Points, in no order, along strands that fork and pass close to each other.
In the rows, 128 means zero.
Points whose rows are less than 101 apart are linked; no others are. Some points are linked to none.
j688: [174 132 153 147  93 190 124 105  75 131 142  85 154  73 125 127  70 119
 130 153 122 179]
j197: [110 119 149 131 149 110 110 131  78  90 125 170 188 133 190 193 124 158
 143 149 110 148]
j826: [108 121 106 141 132 153 166 115 172 145 156 172 135 167  66  83 123  74
  75 139  98 178]
j317: [128  96 141 126 120 110 121 146  73 156 127 143 128 167 216 152 175 167
 123  77 163 130]
j123: [177 139 112 151  80 116 133 123 153 134 112  45  65 109 110 117 147 170
 137 115 111 114]
j85: [118 139 161 187 153 114 185  98 173  78 126 107 129 102  86 110 122  92
 143 120  92 102]
j761: [135 130 145 162 134 105 167 104 182  76 146 181 167 121 122 171 123  98
  95 152  79 129]
j891: [128 120 167 150 117  94 177 108 150  91 133 106  82  67 120 111 121 149
 149 122 138  95]
j733: [110 125 137 174 189 122 146 114 103  93 135 150 198 169 139 162 129 110
 119 107  84 164]
j636: [ 94 122  94 116 176  90  97 148 128 163 105 109 112 172 176 142 192 158
 177  74 163  92]
j29: [129 112  95  45  94 110 105 169 116 156 144 135  78 133 158 110 143 180
 141 134 183 116]
j464: [ 83 152 126  89 114 159  98 142 141 154 110 141 106  96  86  80 105  90
 161 172 165 107]
j351: [158  98 146 149 126  94 196 118 167  94 169 147 114 124 124 129 138 133
  79 112  96 132]
j770: [ 72 154 116 107 112 147 121 114 184 141 119 167 107 117  72  80 111  93
 130 179 128 122]
j397: [130 138 159 149 115 145 116 121  87 138  85  78 116  74 154 111 125 141
 184 115 168  87]
j118: [ 86 123  85  62 168 136  87 171 118 173 108 144 126 155 135 110 148 118
 168 120 176 102]
j117: [132 134 145 126 124 151  84 132  73 125 100 130 168 119 158 144 107 134
 150 144 138 134]
j668: [ 99 167  49  66 126 132  97 139 159 130 138 108  89 149 100 104 139 149
 188 135 195  82]
j837: [117 148  68 126 150 129 121 139 131 154 110  53  91 155 123 114 175 159
 184  90 166  89]
j898: [132 161  48  93 117 115 111 136 166 121 149  80  75 164  90 107 151 162
 155 118 158 109]
j850: [108 171 140 157 157 120  73 123 136 112  65  88 142 128 114 132 140 107
 181 118 106  79]
j22: [ 85 115 112  86 180  98  82 158 110 161  99 152 135 159 184 137 167 138
 172  92 167  85]
j361: [152  96 168 101  88 133 147 133  89 134 148 140 102  77 148 105  94 149
 110 141 173 138]
j98: [163 116 123 144 103 101 193 118 193  99 163 107  81 103  88 111 134 135
 101 133 100 123]
j386: [128 120  97 114 138 142 118 140 140 158 140 153 141 186  86 105 129  95
  71 119 105 181]
j489: [126 149  71 120 141 103  97 147 157 138 113  73  90 169 113 122 175 160
 158  96 124 112]
j732: [137 127 145 145 105 133 169 101 181  92 165 206 167  91 124 164  94  94
  83 192  99 147]
j53: [ 97 129 122 137 201 173 123 135  78 165  97 112 165 156 116 112 135  82
 148  97 151 116]
j810: [ 94  85 165 123 171  69 172 126 116 117 169 174 116 152 184 140 152 154
 110  75 149 126]
j981: [136 139 158 193 138 129 142  95 104  88 111  92 165 106 147 163 118 134
 158 120  94 127]
j59: [115 102 110 101 131 144 149 145  80 183 111 110  99 124 177 117 163 157
 175  96 201  86]
j491: [132 101 146 118 140 166 141 136  51 132 152 157 177 138 143 122  90 118
 103 135 151 176]
j543: [ 95 161 102 144 175 126 128 132 138 134  96  61 102 135 103 107 164 131
 194 100 145  74]
j107: [112 144  86  92  95 148 123 136 174 148 139 135  90 140  65  86 120 114
 114 161 126 146]
j421: [121 150  87 115 151 109  73 152 158 150  96 108 120 179 101 127 162 125
 133 111 102 123]
j858: [157 144 149 176 124 140 144  95 135  86 138 110 172  83 128 172  94 113
 137 159  79 150]
j754: [ 84 149 160 167 168  90 158 103 187  71 114 153 137 117  99 135 135  97
 151 118  91  87]
j917: [190 130 146 157  71 102 123 112 143 115 117  97 102  88 159 167 132 170
 116 125 105 114]
j496: [133 112 157 104 124  93 119 127 114  94 143 191 153 130 177 178 115 152
  98 151 118 132]
j594: [150 136 115 144 138  85 117 131 175 110 116 133 131 156 122 161 157 136
 100 111  75 117]
j264: [154 116 138 170 120 113 160 123 110 134 121  95 114 147 152 131 159 156
 114  77 119 130]
j736: [155 121 164 132  94 140 152 102 146  95 158 159 141  66 119 141  75 108
 102 170 119 147]
j381: [168  96 131 136 124 125 143 130 100 124 157 148 152 166 153 149 127 140
  64 115 100 175]
j944: [188 137 133  91  56 128  64 137 146 141 116 119  98  75 136 150 106 149
 104 164 123 125]
j790: [133 135 169 125  95 171 133 104 124 120 146 137 131  62  99 101  63  87
 123 167 140 148]
j748: [197 125 126 135  75 167 114 130 109 154 123  77 112 111 106 110 107 134
  93 130 112 160]
j658: [148 129 153 120  91 156  78 124  62 125 110 114 151  73 184 154  98 150
 165 152 152 143]
j418: [164 135 117 147 120 172 107 131 107 149 117  95 149 152  88 110 112 100
  97 130  99 166]
j23: [127 101 124 122 146  84 170 128 180 116 177 181 123 167 115 134 142 114
  67 112  94 155]
j555: [122 134 132 108 119 153 122 137 106 152 101  80  90  75 123  91 118 135
 185 136 182  86]
j952: [128 165 119 138 108 155  88 125 163 142  98  99 121 127  67  98 116  89
 133 153  95 122]
j723: [ 96 112 149 141 184 126 131 127  67 109 132 166 192 158 169 154 123 128
 131 112 130 147]
j284: [120  81 142  84 115 117 134 154  66 165 138 158 111 138 211 128 153 169
 127 100 189 118]
j269: [133 131 125 135 127 153 113 130 111 114 139 155 199 128 134 188  96 122
 117 187  73 186]
j279: [160 127 171 179  88 113 161 100 128 105 113  77  96  69 148 131 125 158
 145 108 126 108]
j583: [170 110 136 157 133  87 155 120 131  96 157 157 156 161 171 190 147 153
  75 113  78 145]
j978: [183 125 148 122  56 124  96 128 117 136 115  97  90  81 162 141 120 170
 117 131 137 123]
j154: [ 91 130 104  67 131 142 103 159 129 158 120 147 107 132 108  89 123 117
 152 147 173 110]
j949: [136  98 125 113 153 150 119 148  70 154 152 159 169 183 148 128 119 117
  78 109 129 186]
j729: [ 94 111 159 115 164  71 130 135 123 106 127 166 116 132 173 140 150 153
 140  99 147  99]
j9: [ 84 134 155 128 168  95 101 132 113  97  90 156 150 123 163 146 140 131
 168 117 141  85]
j212: [152  94 171 114 101 109 154 122 103 105 160 167 126 103 167 146 106 157
  90 140 137 143]
j979: [133 115 153 167 115 125 145 123  65 131 110 115 144 136 188 150 147 159
 131  86 149 134]
j137: [ 80 151  74 114 164 168 176 116 151 141 165 105 102 154  51  78 127 102
 155 127 179 119]
j796: [124  87  91  59 120 119 126 166  92 186 162 137  88 164 190 119 167 179
 130 102 193 126]
j75: [110 173 147 140 122 150  82 119 148 131  87  89 121  96  88 105 113  88
 174 148 119  92]
j901: [140  86 128 107 139 106 155 144 130 138 177 173 122 173 134 125 133 131
  57 108 116 172]
j428: [131  98 169 156 134  75 168 113 110  94 151 161 136 145 194 167 153 168
 103  87 113 129]
j649: [134 112 131  70  96  95 100 156 138 128 130 161  89 120 148 128 131 161
 115 145 147 116]
j983: [128 124 137 184 180 110 159 112 141 100 129 118 157 159 113 132 144 105
 113  86  81 136]
j972: [129 158  76 115 111 157 104 142 161 158 120  78  93 152  56  85 131 111
 139 144 119 133]
j596: [112  96 120  76 149 130 126 161 101 165 152 160 120 154 142 109 133 131
 103 116 170 145]
j792: [118 151 101 136 137 175  97 129 132 159 113 143 166 181  79 103 120  72
  90 137  91 170]
j35: [169 116 151 115  60 152  92 134  72 155 107  98 113  76 184 129 117 161
 146 128 174 126]
j805: [166 129 122 143  92 123 169 115 211 112 153 145 112 102  85 126 120  99
  76 160  87 133]
j338: [170 132 123 104  78 141  98 136 144 144 126 125 108 114 101 122 106 125
  88 156 113 147]
j609: [125 126 131 186 171 114 146 118 108 128 108  95 139 166 140 134 161 131
 131  65 114 127]
j505: [ 85 147 152 130 155  94 104 121 157  92 100 163 139 123 121 143 130 111
 148 132 116  93]
j666: [149  99 103 100 111  98 163 145 138 139 178 118  74 159 131 113 149 176
  93 103 141 153]
j360: [148 112 156 150 127 183 156 119  45 135 137 107 171 106 138 118  86 125
 122 136 146 173]
j417: [146 145 137 155 135  79 122 119 183  83 122 165 156 127 140 191 137 128
 106 145  78 100]
j13: [ 83 164 110 150 170 132 132 125 163 130 108  93 118 146  65  96 145  94
 166 117 116 100]
j18: [118 146 133 128 132 145  78 123 108 110 106 149 183 133 131 160 102 106
 136 164 104 149]
j447: [ 44 163  93 122 179 177 150 114 153 161 128 133 123 152  56  71 129  69
 161 144 156 113]
j722: [109 110 138 110 143 113 165 137 112 133 140 122  93 114 131  99 132 149
 149 113 174 106]
j579: [144 153 140 169 121 131  96 120 118 133  72  59 119 109 132 127 145 138
 168 107 119  92]
j997: [128 128 125 139 122 148 144 113 144 107 158 196 195 133 123 178  91  99
  88 192  79 181]
j830: [151 147 120 168 123 148 134 115 152 105 145 129 195  95 129 207 101 112
 128 195  51 163]
j493: [136 114 173 102  98 171 120 123  81 130 138 138 134  53 137 101  66 113
 137 157 178 143]
j568: [117 138  78  68 123 143 117 151 118 153 118  95  88 111 128  98 137 157
 199 134 204  72]
j656: [ 68 152 128 143 168 153 129 119 145 139 111 141 141 143  74  90 123  71
 146 133 125 118]
j191: [130 126 113 152 102 155 186  99 208 126 155 152 112 126  58  82 117  74
  82 161  89 155]
j623: [143 153  99 136 130 115  88 134 176 132 102 129 141 172  95 144 146 105
  95 125  70 135]

A fork is a point with three links, a tip a point with one. Leave the first point through the second and follow the links. Name the first fork or tip that comes.
j649, j29 => j732
j733, j983 => j649
j191, j826 => j978
j118, j154 => j489
j418, j792 => j381
j898, j668 => j636

Follow the links from the first point to the second, and from the first to the third. Name the last point that the two ways share.
j568, j891, j983 => j732
j668, j981, j979 => j732
j361, j107, j656 => j489
j729, j858, j732 => j269
j118, j417, j447 => j489
j732, j810, j360 => j381
j493, j381, j891 => j978
j826, j279, j594 => j978
j858, j543, j901 => j269
